The views of a scene show one set of named points, each view turned or mirrored, and shifted as a whole, with a little noise and some points left out.
In the rows, zero is written as 128.

Scene 1
View 1
J_74: [116  77  87 100  94 128 149 160 162 115 133 148 140 125 141 125 113 119
 116 180 118 134 177  94 115 138 111  65 122 124  79 118 124 133 131 157
 130 142 170 132 159 160 156 102 177 118]
J_913: [100  79  86 102 119 171 119 133 156  93 140 111  86 113 101 103 117 138
 114 150  80 123 155 173 159 124 125 125 173 128  97 123 135 143 140 128
 130  90 112 108 138  80 134 125 153 107]
J_584: [133 125  66 114 121 184 121 122 185 118 119 144 147 127 147 125 151  90
 139 163  71 140 141 102 140 120 136  60 106 113 107 108 117 173 134 150
 170 168 155 137 136 190 128 121 152 127]
J_111: [104  65 127 100 132 127 117 130 155 104 139 117 129 107 149 121  70 136
 141 160 110 113  98 174 160 120 108 120 150  94  76 124 133 136 114 148
 137 114 135 150 149 105 146 141 154 101]
J_873: [100  89  99 111 106 145 124 128 162 122 124 155 145 127 145 128 103 121
 141 146  97 131 122 122 146 117 123  81 122 109  97 120 105 133 110 166
 154 141 138 136 126 146 138 147 156 120]
J_688: [112 105  91  94 121 164 121 120 168 101 141 137 116 125 123 113 124 113
 123 151  76 144 158 145 142 125 137 114 144 133  99 112 133 156 135 137
 134 117 140 103 142 112 146 110 155 105]
J_27: [ 92  63  95 101 106 140 130 146 151 106 139 120 101 120 113 110  95 147
 116 154 102 117 151 158 153 124 117 117 170 123  85 123 129 125 129 140
 123  94 127 118 140  87 141 133 160 104]
J_75: [122 108 140  93 129 121 121 106 173 126 128 172 188 135 188 141  83  93
 164 148 103 147  93 111 136 121 133  85  96 102  92 107 109 146  92 178
 151 165 173 141 142 166 161 132 157 109]
J_908: [145 137  88  91 147 190 109 108 181  86 148 132 120 101 123 117 164  96
 128 159  61 167 172 147 135 132 140 104 122 127 100 110 148 191 159 112
 150 136 152 114 164 141 150  71 158 113]
J_406: [103  84  95  96 125 157 119 125 163 106 135 123 114 126 130 112  97 125
 124 155  85 122 136 158 157 122 129 120 162 124  92 116 130 143 128 140
 131 106 134 113 138  98 141 131 154 100]
J_359: [108  70  63 103 112 160 136 159 161 100 134 101  94 116 109 103 115 132
 106 181  94 110 175 147 146 126 113 102 169 126  81 121 143 146 149 125
 124 104 137 121 153 115 138 113 161 107]
J_386: [103  74  41 109  97 171 141 164 164 110 124 111  92 134 108 101 125 126
 101 178  85 108 180 127 146 127 122  92 169 135  88 119 134 142 149 137
 130 108 134 113 139 123 128 123 156 110]
J_373: [121 103 143  88 166 166  96  94 154  70 166 111 100  69 111 115 118 138
 137 134  82 153 128 224 164 127 123 155 148 104  90 129 150 170 137 104
 140  93 118 121 162  62 153  96 151 102]
J_125: [ 91  52 100 101 135 149 117 137 154 100 133  83  88 113 127 102  66 145
 126 167  98  85 105 204 183 112 112 147 194 101  75 127 145 140 124 130
 124  80 115 138 142  68 132 153 144  91]
J_742: [ 89  68 140  74 116 118 126 128 144  88 166 132  95 116 102 106  85 153
 108 141 108 149 173 182 140 140 126 160 176 144  85 124 139 121 129 134
  91  65 127  81 157  31 173 102 169  87]
J_982: [107  87  72 121 104 171 124 136 163 111 123 134 120 110 119 123 131 131
 125 150  89 126 143 133 148 119 116  72 133 107 100 127 113 143 129 148
 160 134 122 140 126 144 124 141 155 130]
J_799: [109  90 119  79 132 139 118 121 161  98 152 124 117 126 132 110  92 121
 127 159  89 136 143 167 149 131 131 144 159 129  83 113 145 149 130 132
 115 101 148 105 156  83 161 107 160  86]
J_614: [119  88 128 107 122 141 118 122 149  91 145 145 132  82 127 131 121 139
 138 144 112 151 139 152 133 131 111  91 114 101  90 135 123 145 125 140
 152 129 139 146 158 123 150 105 169 128]
J_594: [105  83  78 103 104 146 138 145 167 121 127 135 129 138 139 115 103 116
 121 166  95 120 150 116 141 122 125  89 144 125  89 111 121 136 128 156
 135 126 151 120 138 137 141 130 159 108]
J_388: [118  74  91  92 128 144 131 144 163  97 142 105 111 112 134 112  96 124
 122 182  99 116 148 157 147 127 115 117 160 117  71 117 152 151 143 130
 125 110 150 129 161 114 149 110 160  97]
J_722: [118 133 124 102 123 144 110  89 186 136 123 191 192 150 187 140 106  84
 168 128  82 155  89  97 143 112 150  79  85 108 113 103  93 148  85 190
 166 177 159 129 115 176 149 150 151 115]
J_499: [ 73  64 110  88 120 157 114 123 141  81 155 104  57 110  75  93  92 164
 101 130  84 124 160 222 170 124 131 179 209 139  94 128 140 126 135 118
 104  43  90  80 137   4 142 130 152  88]
View 2
J_74: [136 107  97 164 136 135 115  95 154 150 131 123 121 121 120 197 160  96
 121 143 138 151 108 160 145 159 124 113 135 150 132 145 103 167  98 143
 131 121 145 119 132  60 140 114 114  87]
J_688: [142 109  89 178 119 134 133 118 132 132 137 150 150 130 116 173 146 116
 120 155 146 155 112 157 121 145 112 138 108 139 125 112 103 124 100 142
 146 124 118 139 116 144 142  93 124 140]
J_125: [144 145  91 151 152 178 114 139 133 131 136 193 155 159 140 103 116 106
  86 193 176  90 117 114 115 139  80 119  89 135 121 122 113 126  89 135
 195 109 139 115  89 160 106  76 151 195]
J_722: [131 130 133 108 146  32 143 117 160 160 162 111 141 140 138 199 195 172
 108  95 132 131 127 165 188 191 136 131 117 140 180 169 151 104  94 179
  97 161 144 161 108 149 154 118 133 100]
J_873: [134 136 101 120 146 103 121 108 156 144 138 144 147 135 137 176 155 120
 117 135 151 124 137 156 160 170 118 125 117 138 152 146 126 133  98 155
 118 147 148 137 123 120 128  95 133 117]
J_75: [132 132 136 129 149  61 138 123 158 166 149 107 126 149 137 199 193 168
 100 112 136 117 114 152 186 181 126 112 134 146 169 172 145 127  83 169
 135 136 153 140 100 125 148 124 138  97]
J_982: [138 130  84 128 130 121 109 105 137 132 120 170 159 121 129 178 146 105
 123 156 151 143 147 161 150 170 120 141 112 136 137 126 109 132  95 142
 109 143 126 142 136 119 123  78 136 121]
J_913: [145 125  72 176 121 164 130 120 130 122 129 172 164 139 119 145 121 102
 120 173 164 137 127 144  96 132  97 136 100 128 116  96 102 126 104 140
 158 124 125 131 114 154 122  74 131 169]
J_373: [146 144 104 213 101 153 157 155 116 138 101 159 178 164 104 171 154 165
 115 190 165 114 131 140 111 125  95 143 126 128 117  83 118 115  73 143
 203 113 118 131  93 202 117  66 162 175]
J_742: [147 143  82 220 120 181 167 129 158 131 137 123 150 171 119 141 117 111
 136 157 174 110 107 135  66  89  86 102 120 115 111  84 124 151 122 157
 211 124 165  97 104 147 128  97 121 171]
J_388: [145 112  96 178 131 162 118 126 128 140 136 158 138 138 121 157 143 111
 100 176 153 131 100 136 124 146  98 120 114 148 120 127  97 142  87 134
 177 102 128 121 104 120 131  95 133 143]
J_406: [141 127  93 161 136 139 130 124 140 134 147 158 152 144 129 145 137 115
 107 157 159 129 114 142 116 144 102 126 100 135 132 117 114 123 102 147
 156 126 132 133 106 149 130  92 130 157]
J_359: [143 106  74 172 128 172 106 110 126 127 131 171 145 122 119 155 127  81
 112 179 152 151 115 147 110 145 102 131 104 144 112 113  85 145 100 126
 150 110 124 125 122 106 128  87 123 143]
J_499: [145 154  59 204 119 201 156 136 140 107 133 176 177 169 124 103  86  96
 130 182 189 107 125 130  47  85  74 125  92 108 102  60 114 127 126 147
 207 133 143 108 104 191 110  66 132 217]
J_111: [140 148 110 140 149 141 119 135 144 148 126 159 144 159 135 148 147 134
  93 170 166  93 123 126 152 155  97 112 118 139 136 139 128 136  82 145
 180 117 155 117  96 137 114  89 151 148]
J_614: [138 145 102 168 120 130 135 123 138 148  98 135 154 146 116 202 167 139
 127 163 156 122 144 154 149 152 114 127 146 135 133 119 124 149  81 146
 154 130 142 124 123 123 120  80 147 112]
J_386: [140 100  67 158 130 165 103  99 133 122 140 171 145 112 124 152 118  66
 120 165 152 162 115 152 109 148 109 135  93 143 118 116  84 138 115 131
 129 123 120 131 130 101 133  87 114 138]
J_594: [138 117  97 145 142 127 117 110 148 143 143 142 133 130 129 168 150 107
 111 144 146 138 112 150 138 163 115 121 111 145 140 139 112 137  99 147
 135 130 140 129 114 108 139 105 125 121]
J_27: [141 137  79 162 136 165 123 117 148 128 134 160 150 146 132 143 122  95
 120 165 168 120 125 138 108 130  98 119 109 128 125 110 112 146 109 145
 166 128 148 115 117 127 119  87 128 153]
J_799: [144 122  99 198 126 147 147 137 140 139 145 139 143 153 118 154 146 130
 109 157 157 128  97 137 103 128  97 118 111 136 123 113 114 129 101 149
 187 117 139 121  95 152 138 101 131 160]
J_584: [137  96 103 137 120  81 115 104 125 144 137 147 147 105 117 208 178 130
 113 135 123 177 125 175 171 194 138 156 110 155 147 142 101 116  86 145
  86 138 102 168 126 125 150  98 128  97]
View 3
J_688: [127 114 119 126 129 126 151 157 125 110 116 118 128 157  82 101 110 105
 163 140 152 129  97 139 101 130 141 192  91 126 123 139 138 136 142 143
 112 132 170 103 155 141 115 139 101 136]
J_982: [105 118 125 118  97 119 166 162 131  77 118 130 128 147  86  95 103 118
 137 147 122 133 111 114  71 101 146 204 106 132 127 154 138 148 115 113
 120 128 180 132 164 145  96 148 108 139]
J_373: [106  95 107  71 166 114 118 152 108 121 133 148  90 176 118 121 104  66
 170 112 174 139  71 128  93 141  96 168  74 123 143 124 115 142 166 138
 124 179 137  67 116 164 154 161  70 153]
J_722: [137 130 123 195  86 145 176 118 176  52 135 164 115 133  35  74  82 124
 134 152 184 124 133 124  99 126 140 127  98 193 107 165 164 144  91 109
 163 106 127 185 106 129  86 146  85 113]
J_125: [117  81  96  62 134  93 123 170 101 151 143 117 134 146 100 157 138 120
 112 143 144 129 106 112  76 146 115 172  84  93 148 131 106 118 150 130
 151 190 151 100 139 190 132 136 148 175]
J_74: [ 92 140 149 151 104 162 183 178 137 102 144 140 137 158  44  78 117 148
 188 167 121 128 101 150  98 103 149 191  81 132  98 131 155 132 128 121
 105 107 170 128 171 137  90 133 150 144]
J_27: [111 114 111  90 126 107 157 193 116 131 131 124 116 149  87 124 136 112
 143 157 127 125 101 136  80 132 129 174  83 103 113 140 115 128 155 125
 124 152 162 105 163 158 115 135 139 160]
J_406: [129 108 110 112 125 108 149 160 124 120 125 119 126 148  83 120 118 109
 142 146 151 125 105 135  92 138 134 172  90 116 123 141 127 130 144 136
 129 150 159 112 149 152 117 134 116 148]
J_386: [124 119 123 114 114 117 162 181 112 118 111  91 151 151  85 111 128 124
 151 158 115 124 102 137  91 117 160 222 103  94 119 144 131 128 137 138
  98 130 201 105 192 140 102 129 136 148]
J_799: [133 112 112 113 148 121 143 164 122 141 137 128 116 158  78 118 125 102
 168 142 165 123  90 151 109 151 122 155  73 118 114 125 123 121 163 151
 124 156 144  93 140 153 130 132 115 149]
J_913: [120 101 107  78 140  99 139 176 104 129 112 108 120 157 113 128 126  91
 150 141 134 127  87 132  84 131 133 197  92  93 128 138 114 138 160 141
 107 162 177  81 166 152 126 141 109 155]
J_499: [133  96  78  35 164  56 128 210  95 164 109 102  88 146 132 161 153  52
 135 146 139 118  80 148  76 164 115 161  81  74 112 140  73 129 203 152
 116 193 157  64 164 163 144 133 110 165]
J_594: [119 122 126 139 105 135 166 163 135 107 137 128 137 146  58 100 116 136
 151 156 138 125 112 135  92 121 145 176  88 131 111 141 143 130 125 126
 127 128 163 131 157 149 100 133 135 143]
J_614: [ 77 126 136 109 126 138 162 170 131  88 145 166  98 164  79  89 103 106
 176 141 137 139  89 123  80 104 117 173  81 144 120 133 136 146 135 107
 122 134 147 113 137 154 113 158 104 146]
J_584: [126 124 137 174  93 152 166 122 143  57 113 128 146 161  63  72  78 131
 156 136 152 135 115 118 101  99 159 211 110 156 133 152 170 148  89 126
 114 101 183 142 152 122  96 148  85 114]
J_359: [110 113 124  99 126 123 152 177 108 129 122 103 145 158  88 116 127 123
 160 148 122 126  95 135  91 119 147 216  92  96 127 130 131 127 146 138
 101 142 191  93 180 153 111 134 137 155]
J_873: [107 125 123 138  95 127 172 158 147  81 136 144 121 138  63  93 106 126
 134 159 140 129 119 123  78 114 140 164  96 149 111 153 141 141 114 106
 139 124 152 153 144 145  93 144 120 140]
J_75: [115 128 131 180  98 158 171 131 166  79 163 173 119 144  28  80  91 140
 154 154 176 128 124 130 101 124 126 128  78 179 108 146 162 131 105 108
 161 120 117 167 103 148  95 144 112 130]
J_742: [117 123 102  78 164 101 153 213 116 165 133 129  81 151  90 129 151  79
 176 159 145 114  77 172  95 157 114 136  62  97  89 127  94 123 205 147
 112 165 138  76 155 154 129 132 126 160]
J_111: [ 99 102 118  99 123 124 142 160 125 120 159 148 122 150  75 126 119 131
 134 145 150 135 107 116  80 131 111 156  75 126 135 131 127 127 137 113
 156 166 132 122 122 185 122 147 140 163]
J_388: [113 107 126 108 131 136 142 162 110 135 142 125 143 163  75 116 122 130
 167 141 142 132  94 136 101 128 132 191  77 110 130 117 133 124 146 138
 118 152 165  94 152 165 122 137 139 158]
J_908: [129 117 130 142 142 152 142 130 120  88 108 127 131 179  90  79  81  89
 202 114 166 138  77 142 123 121 140 216  95 140 133 129 158 147 134 156
  89 121 179  81 147 120 127 151  57 121]
View 4
J_913: [126 167  92 133 133 172 117 126 160 144 150 110 127 153 104 104  61 144
  91 166  87 183 145 148 156 125 123 117  93 149 116 150 110 132 145 130
 118  92 113 141 101 112 139 150 104 129]
J_125: [137 132  60 156 127 175  92 138 181 130 127  81 114 144 119  99  33 159
  59 154 108 204 150 124 135 125 102 121  88 140 110 145 128 140 117 157
 113  50 100 109  90 127 150 145  96 168]
J_386: [116 179 111 114 136 194 131 110 151 164 149 122 125 148 121  91  81 138
  83 140  83 184 129 166 143 139 126 128  96 132 116 126 120 122 141 136
 140  97 107 162 141  85 114 162 116 121]
J_388: [103 145  92 136 115 193 116  97 157 116 132  98 125 145 130 103  75 139
  86 146  94 184 150 162 135 129 124 123 100 122  93 135 141 148 141 147
 136  81 105 134 126 108 109 151 121 148]
J_27: [134 162  89 118 130 185 109 123 155 141 147 107 118 144 130 108  65 137
  95 164 110 189 148 136 138 141 109 115  99 139 124 138 124 132 144 143
 132  77  93 131 117 110 134 168 105 139]
J_722: [154  96 130  50  32 154 120  50 121  94 152  81  94 110 131 121 128  92
 214  90 105 165 142 155 147 156  98 171 160 203 131 107 176 124 125 143
 168 116  91 103 114  93 105  93 105 128]
J_75: [136  95 117  70  46 172 113  46 125  79 141  78 101 114 152 124 120  98
 193 108 118 168 153 150 132 154  94 153 150 172 115 108 183 145 135 153
 170 100  81  97 128 105  97 117 113 143]
J_742: [117 169  62 115 151 199  92 127 145 120 135 110 139 173 122 143  70 132
 101 215 105 183 164 114 146 137 102  82  68 168  95 160 136 141 203 122
 127  81 106 123 109 124 165 193 120 151]
J_873: [151 135 120  86  78 167 120  87 142 125 159  97  99 119 139 106  97 114
 154 119 118 176 141 149 138 150 101 144 139 151 140 121 141 126 123 150
 155  98  83 125 123 103 109 135  98 128]
J_111: [136 120  80 128  93 172  98 102 160  98 138  80 108 129 140 113  65 134
 112 145 126 191 158 134 130 134  99 126 114 134 117 137 146 152 127 161
 132  66  86 100 105 129 124 145  99 156]
J_614: [125 149 111 114  84 160 120  84 142  94 165 103 111 131 136 120  91 119
 155 162 126 169 163 155 140 131 125 116 133 118 125 148 123 160 160 139
 136 107  88 122 109 130  97 156 107 122]
J_688: [112 153 111 116 107 176 126  93 147 128 147 106 127 147 110 106  91 128
 118 143  79 172 144 165 153 128 128 132 109 153 104 137 131 137 149 128
 138 105 116 144 114  99 113 137 119 126]
J_406: [130 145  92 117 113 178 111 105 153 129 139  96 118 147 115 106  73 135
 107 146  90 185 143 145 148 133 111 128 103 161 109 136 136 130 139 138
 132  84 106 126 109 106 134 141 108 141]
J_373: [109 135  77 166 103 146 100 111 158  81 145  88 134 165  94 129  61 145
 125 197  94 173 175 146 165  99 140 104 105 151  91 179 113 171 169 122
  95  90 124 112  55 151 132 136 106 141]
J_982: [144 158 128 107  92 156 134 101 151 145 170 109 105 125 123  92  87 127
 133 125 105 176 136 166 145 140 124 143 137 128 144 132 111 129 119 145
 140 105  92 144 117  99 101 137  95 111]
J_359: [110 172 104 132 133 192 128 112 161 149 145 114 128 145 126  92  73 144
  74 146  90 184 138 165 138 132 130 122  97 112 108 133 119 135 137 143
 134  92 108 155 135  98 108 162 117 127]
J_908: [ 85 153 131 131  90 161 136  66 138 102 153 111 142 154  95 109 112 127
 144 146  59 154 148 197 165 110 163 135 121 149  82 146 121 154 165 113
 130 133 136 158 103 103  87 118 131 109]
J_74: [111 162 131  83  99 203 135  66 131 125 157 117 116 128 162 104 113 112
 130 128 110 173 142 170 123 155 114 129 124 110 118 111 150 139 154 150
 170 106  80 148 172  86  80 172 124 124]
J_799: [109 138  80 122 116 190 103  97 147 108 127  95 132 159 116 122  81 133
 110 166  88 180 153 141 144 132 113 115  93 167  86 142 151 146 168 131
 131  85 113 120 108 112 136 149 123 152]
J_584: [119 138 152  93  62 160 149  56 136 124 162 105 112 121 119  91 120 113
 159  92  75 160 130 198 153 136 138 169 153 144 121 117 134 132 118 138
 156 131 109 152 124  84  74 104 113 104]
View 5
J_373: [186  86 151 151 133 131 143  97 132 168 175  98 149 127 121 168 129 137
 114 123 135 111 102 146  85 210 109 152 175 188 134 162 101  48 139 123
 101 109 148 156  82 182 179 103 121 130]
J_688: [126 101 143 139 110 129 129 125 124 146 143 121 128 166 117 164  96 130
 151 110 128 111 131 125 108 154 123 143 109 158 153 140 114  74 126 122
  90 122 126 158  82 159 144 127  86 150]
J_125: [130  90 157 125  98 148 146 156 134 178 163  75 136  94 115 143 143 139
 108 109 146 139 144 138 102 175 110 132 167 164 149 143 108 126 155 114
 113 127 153 139  81 135 175  97 103 138]
J_584: [136 102 107 155 127 122  98 107 109 154 122 148 118 217 105 166  77 120
 181  97 116 124 136 116 108  90 175 134  52 134 140 144 152  89  92 118
  61 140 114 140  98 183 127 120  79 166]
J_359: [104 100 156 133  87 137 127 143 122 149 121 109 132 170 124 130  85 144
 148 110 126 113 133 130 121 165 114 122 115 155 154 112  95 109 139 109
 110 119 154 167  79 133 154 134  80 142]
J_742: [117 106 179  97  73 112 163 142 152 139 155  84 140 111 124 168 121 138
 123 122 120  94 118 130 133 226  52 178 167 176 171 166  81  55 155 125
 104  97 125 181  78 139 149 141 113 127]
J_74: [100 115 132 117  70  99  95 135 111 151  98 112 125 198 114 141  68 145
 169 112  87 110 136  93 151 148 117 152  57 127 150 150 117 111 100 108
  78 116 131 158 102 174 132 147 107 153]
J_27: [122 104 160 112  84 125 143 141 140 161 137  90 129 143 112 139 122 134
 130 113 126 127 135 142 129 164 109 143 148 153 159 145 113 117 139 113
 103 128 136 159  87 136 157 121  95 134]
J_982: [134 105 136 125  99 113 123 115 134 160 113 122 123 204 104 138 102 125
 154 107 119 131 133 146 128 117 148 130 115 139 150 144 139 123 110 111
  84 143 127 155  93 158 150 120  83 141]
J_111: [140  97 137 117  90 122 117 139 126 187 147  76 133 115 108 148 138 141
 123 110 117 138 140 117 122 165 118 155 132 144 139 175 128 131 129 116
  89 123 142 132 100 166 167 102 130 142]
J_913: [127  97 164 126 104 134 153 133 141 150 147 108 132 153 120 147 114 129
 132 115 140 115 126 150 110 169 110 136 156 168 162 130 103  90 145 118
 105 125 139 167  76 135 157 122  79 136]
J_406: [122  99 146 123 100 129 138 142 131 155 149 100 126 135 110 159 120 130
 138 107 133 125 140 128 113 154 117 147 125 154 160 152 120  95 136 119
  92 127 126 151  85 145 149 119  95 144]
J_386: [ 87 104 158 126  86 134 132 150 128 139 117 119 123 185 121 134  81 137
 155 108 130 114 141 134 126 143 117 117 107 151 165 106 104 111 137 109
 103 128 140 169  77 122 145 139  61 144]
J_722: [147 115  90 121 116  93 105 112 124 171 145 127 114 170  84 204 130 100
 171  91 109 141 149  97 124  77 167 184  50 114 152 215 193  93  79 131
  30 147  67 116 119 203 112 109 115 170]
J_908: [152  94 127 175 142 131 116  94 106 136 150 147 131 197 122 177  74 130
 164 112 124  95 113 120  86 159 143 139  90 171 138 132 108  27 112 123
  81 111 133 159  80 187 146 126  86 155]
J_799: [123  98 149 127 101 124 134 141 128 151 160  97 134 115 118 171 115 138
 134 111 127 108 133 111 113 188  95 164 122 166 158 160 102  65 138 125
  91 107 129 155  82 157 146 126 112 148]
J_594: [110 109 134 117  87 116 111 141 122 158 124 109 124 164 111 155  99 132
 154 107 113 124 145 108 132 136 126 152  84 134 155 157 129 112 116 116
  78 128 122 148  95 157 137 129 101 151]
J_499: [129  95 196 105  90 140 194 143 168 141 170  83 140 102 124 155 145 126
 100 123 154 108 120 169 111 218  64 145 223 193 180 139  79  70 180 122
 125 114 135 184  59 107 165 128  83 118]
View 6
J_594: [122 131 160 143 129 142 117 134 137 114 140 115 149 152 117 108 130  99
 153 125 174 110  95 137 123 138 107 101 152 114 113 121 142 112 122 149
 100 102 138 153 178 120 154 148 103 137]
J_722: [119 176 183 154 129 123  93 160 171 121 152 127 234 145 103  89  71  77
 180  98 134 111  51 187 107 117 143 140 152 122 115 139 127  87 122 140
  92 120 147 140 143 170 140 176  36 127]
J_386: [133 129 158 139 105 150 139 108 119 105 127 123 114 170 118 110 157 119
 136 143 205 108  98 110 132 150  89  84 156 101  98  99 164 139 139 154
 114  70 123 171 187  93 139 130 141 139]
J_799: [120 117 134 113 112 133 130 116 143 112 102 106 101 127  94 151 147 109
 155 109 179 140  88 164 106 153 105 108 114 140  89 123 115 104 110 145
  77  98 142 147 177  98 153 147 136 149]
J_908: [145 158 208  99  81 119 161 142 143 101 115 145 133 127 114 143 102 120
 127 118 171 121  52 150 136 189  73 143 109  86 105 127 108  96 130 144
  93  67 122 164 138  98 134 162 133 144]
J_982: [129 151 184 158 117 126 140 136 130  99 139 137 148 164 114 107 136  87
 138 126 156 116  82 108 133 141 123 101 147 104 113 104 140 135 147 147
 118  84 140 166 172 109 141 129  85 130]
J_873: [118 146 169 158 133 131 112 139 144 110 146 120 170 156 109 101 124  83
 155 116 146 115  85 134 121 124 132 105 151 121 115 121 137 121 130 143
 108 108 147 152 180 130 151 148  72 129]
J_406: [128 128 145 139 109 134 128 114 131 102 109 114 118 143  99 128 154 104
 160 114 176 135  89 142 110 141 123  97 127 132  90 110 129 123 126 147
  89  89 139 158 171 104 145 130 115 144]
J_75: [112 147 173 148 146 126  94 165 163 122 152 109 202 128 116 109  90  81
 176 101 128 108  78 181 109 130 130 129 143 124 127 144 118  80 108 142
  85 137 151 129 164 161 163 174  53 133]
J_373: [132 127 158 112  93  98 162 126 131  93  78 128  72 105  84 184 156  94
 137  90 138 174  71 147 114 174 128 125  64 143  87 114  66 113 123 141
  79  85 145 156 155  74 147 127 124 154]
J_27: [115 116 131 141 123 139 130 108 132 109 111 113  98 156 100 135 169  97
 145 123 179 138 107 122 111 136 117  87 134 142  92 105 129 138 128 149
 105  93 150 159 197  90 151 126 121 140]
J_388: [130 107 150 127 118 134 132 127 121 100 120 107  99 127 121 135 156 114
 151 128 175 122 107 134 123 159  97  96 127 112 111 110 128 109 115 155
  83  97 130 149 179  98 164 132 132 149]
J_359: [132 116 159 132 109 145 145 116 118 100 123 118  97 152 119 125 166 116
 136 140 191 118 107 111 132 158  90  88 141 103 101 101 147 131 131 154
 103  78 128 164 185  91 150 127 142 143]
J_111: [120 113 141 154 133 119 111 137 129  99 117 101 125 122 107 130 153  83
 168 105 135 141 109 143 109 131 150  98 122 141 113 113 107 112 116 150
  81 119 148 139 180 113 168 124  82 143]
J_499: [117 108  96 120  93 132 154  61 128 103  57 113  38 155  59 180 206 104
 145  99 195 186  92 128  91 141 133  80  90 181  47  93 110 158 131 140
  96  66 158 175 193  49 128 107 164 153]
J_584: [145 173 216 143 101 131 130 156 138 100 151 144 195 150 129  87  92 108
 144 128 161  94  61 142 141 156 101 131 153  74 121 121 144 103 140 150
 106  81 121 161 139 136 136 157  79 131]
J_913: [132 130 146 133  96 129 149 100 123  98  98 125  93 151  92 140 167 106
 143 116 183 146  86 123 114 149 118  93 118 131  83 101 127 138 135 147
 100  72 139 170 175  81 138 120 133 142]
J_74: [109 125 173 132 150 148 119 148 153 127 162 121 147 159 134 112 117 101
 128 145 175  92 103 123 136 152  71 107 164  98 133 129 146 108 119 147
 113 108 139 150 206 122 171 172 113 130]
J_614: [113 132 182 135 136 116 139 152 151 111 133 131 125 135 111 147 128  77
 121 118 131 133  83 124 130 155 112 121 119 125 124 123  94 117 129 141
 111 106 155 152 188  99 166 147  91 133]
J_688: [133 140 167 125 103 131 139 121 137 108 117 125 126 144 107 131 134 112
 142 119 180 123  74 142 121 156 100 113 126 115  95 117 129 115 128 148
  95  80 132 162 164 101 141 146 125 145]

In a view up to two points have been moved. Name them for each view, in the order of its rows, or write none.
view 1 -> J_688, J_594
view 2 -> none
view 3 -> J_913
view 4 -> J_386
view 5 -> J_125, J_27
view 6 -> J_111
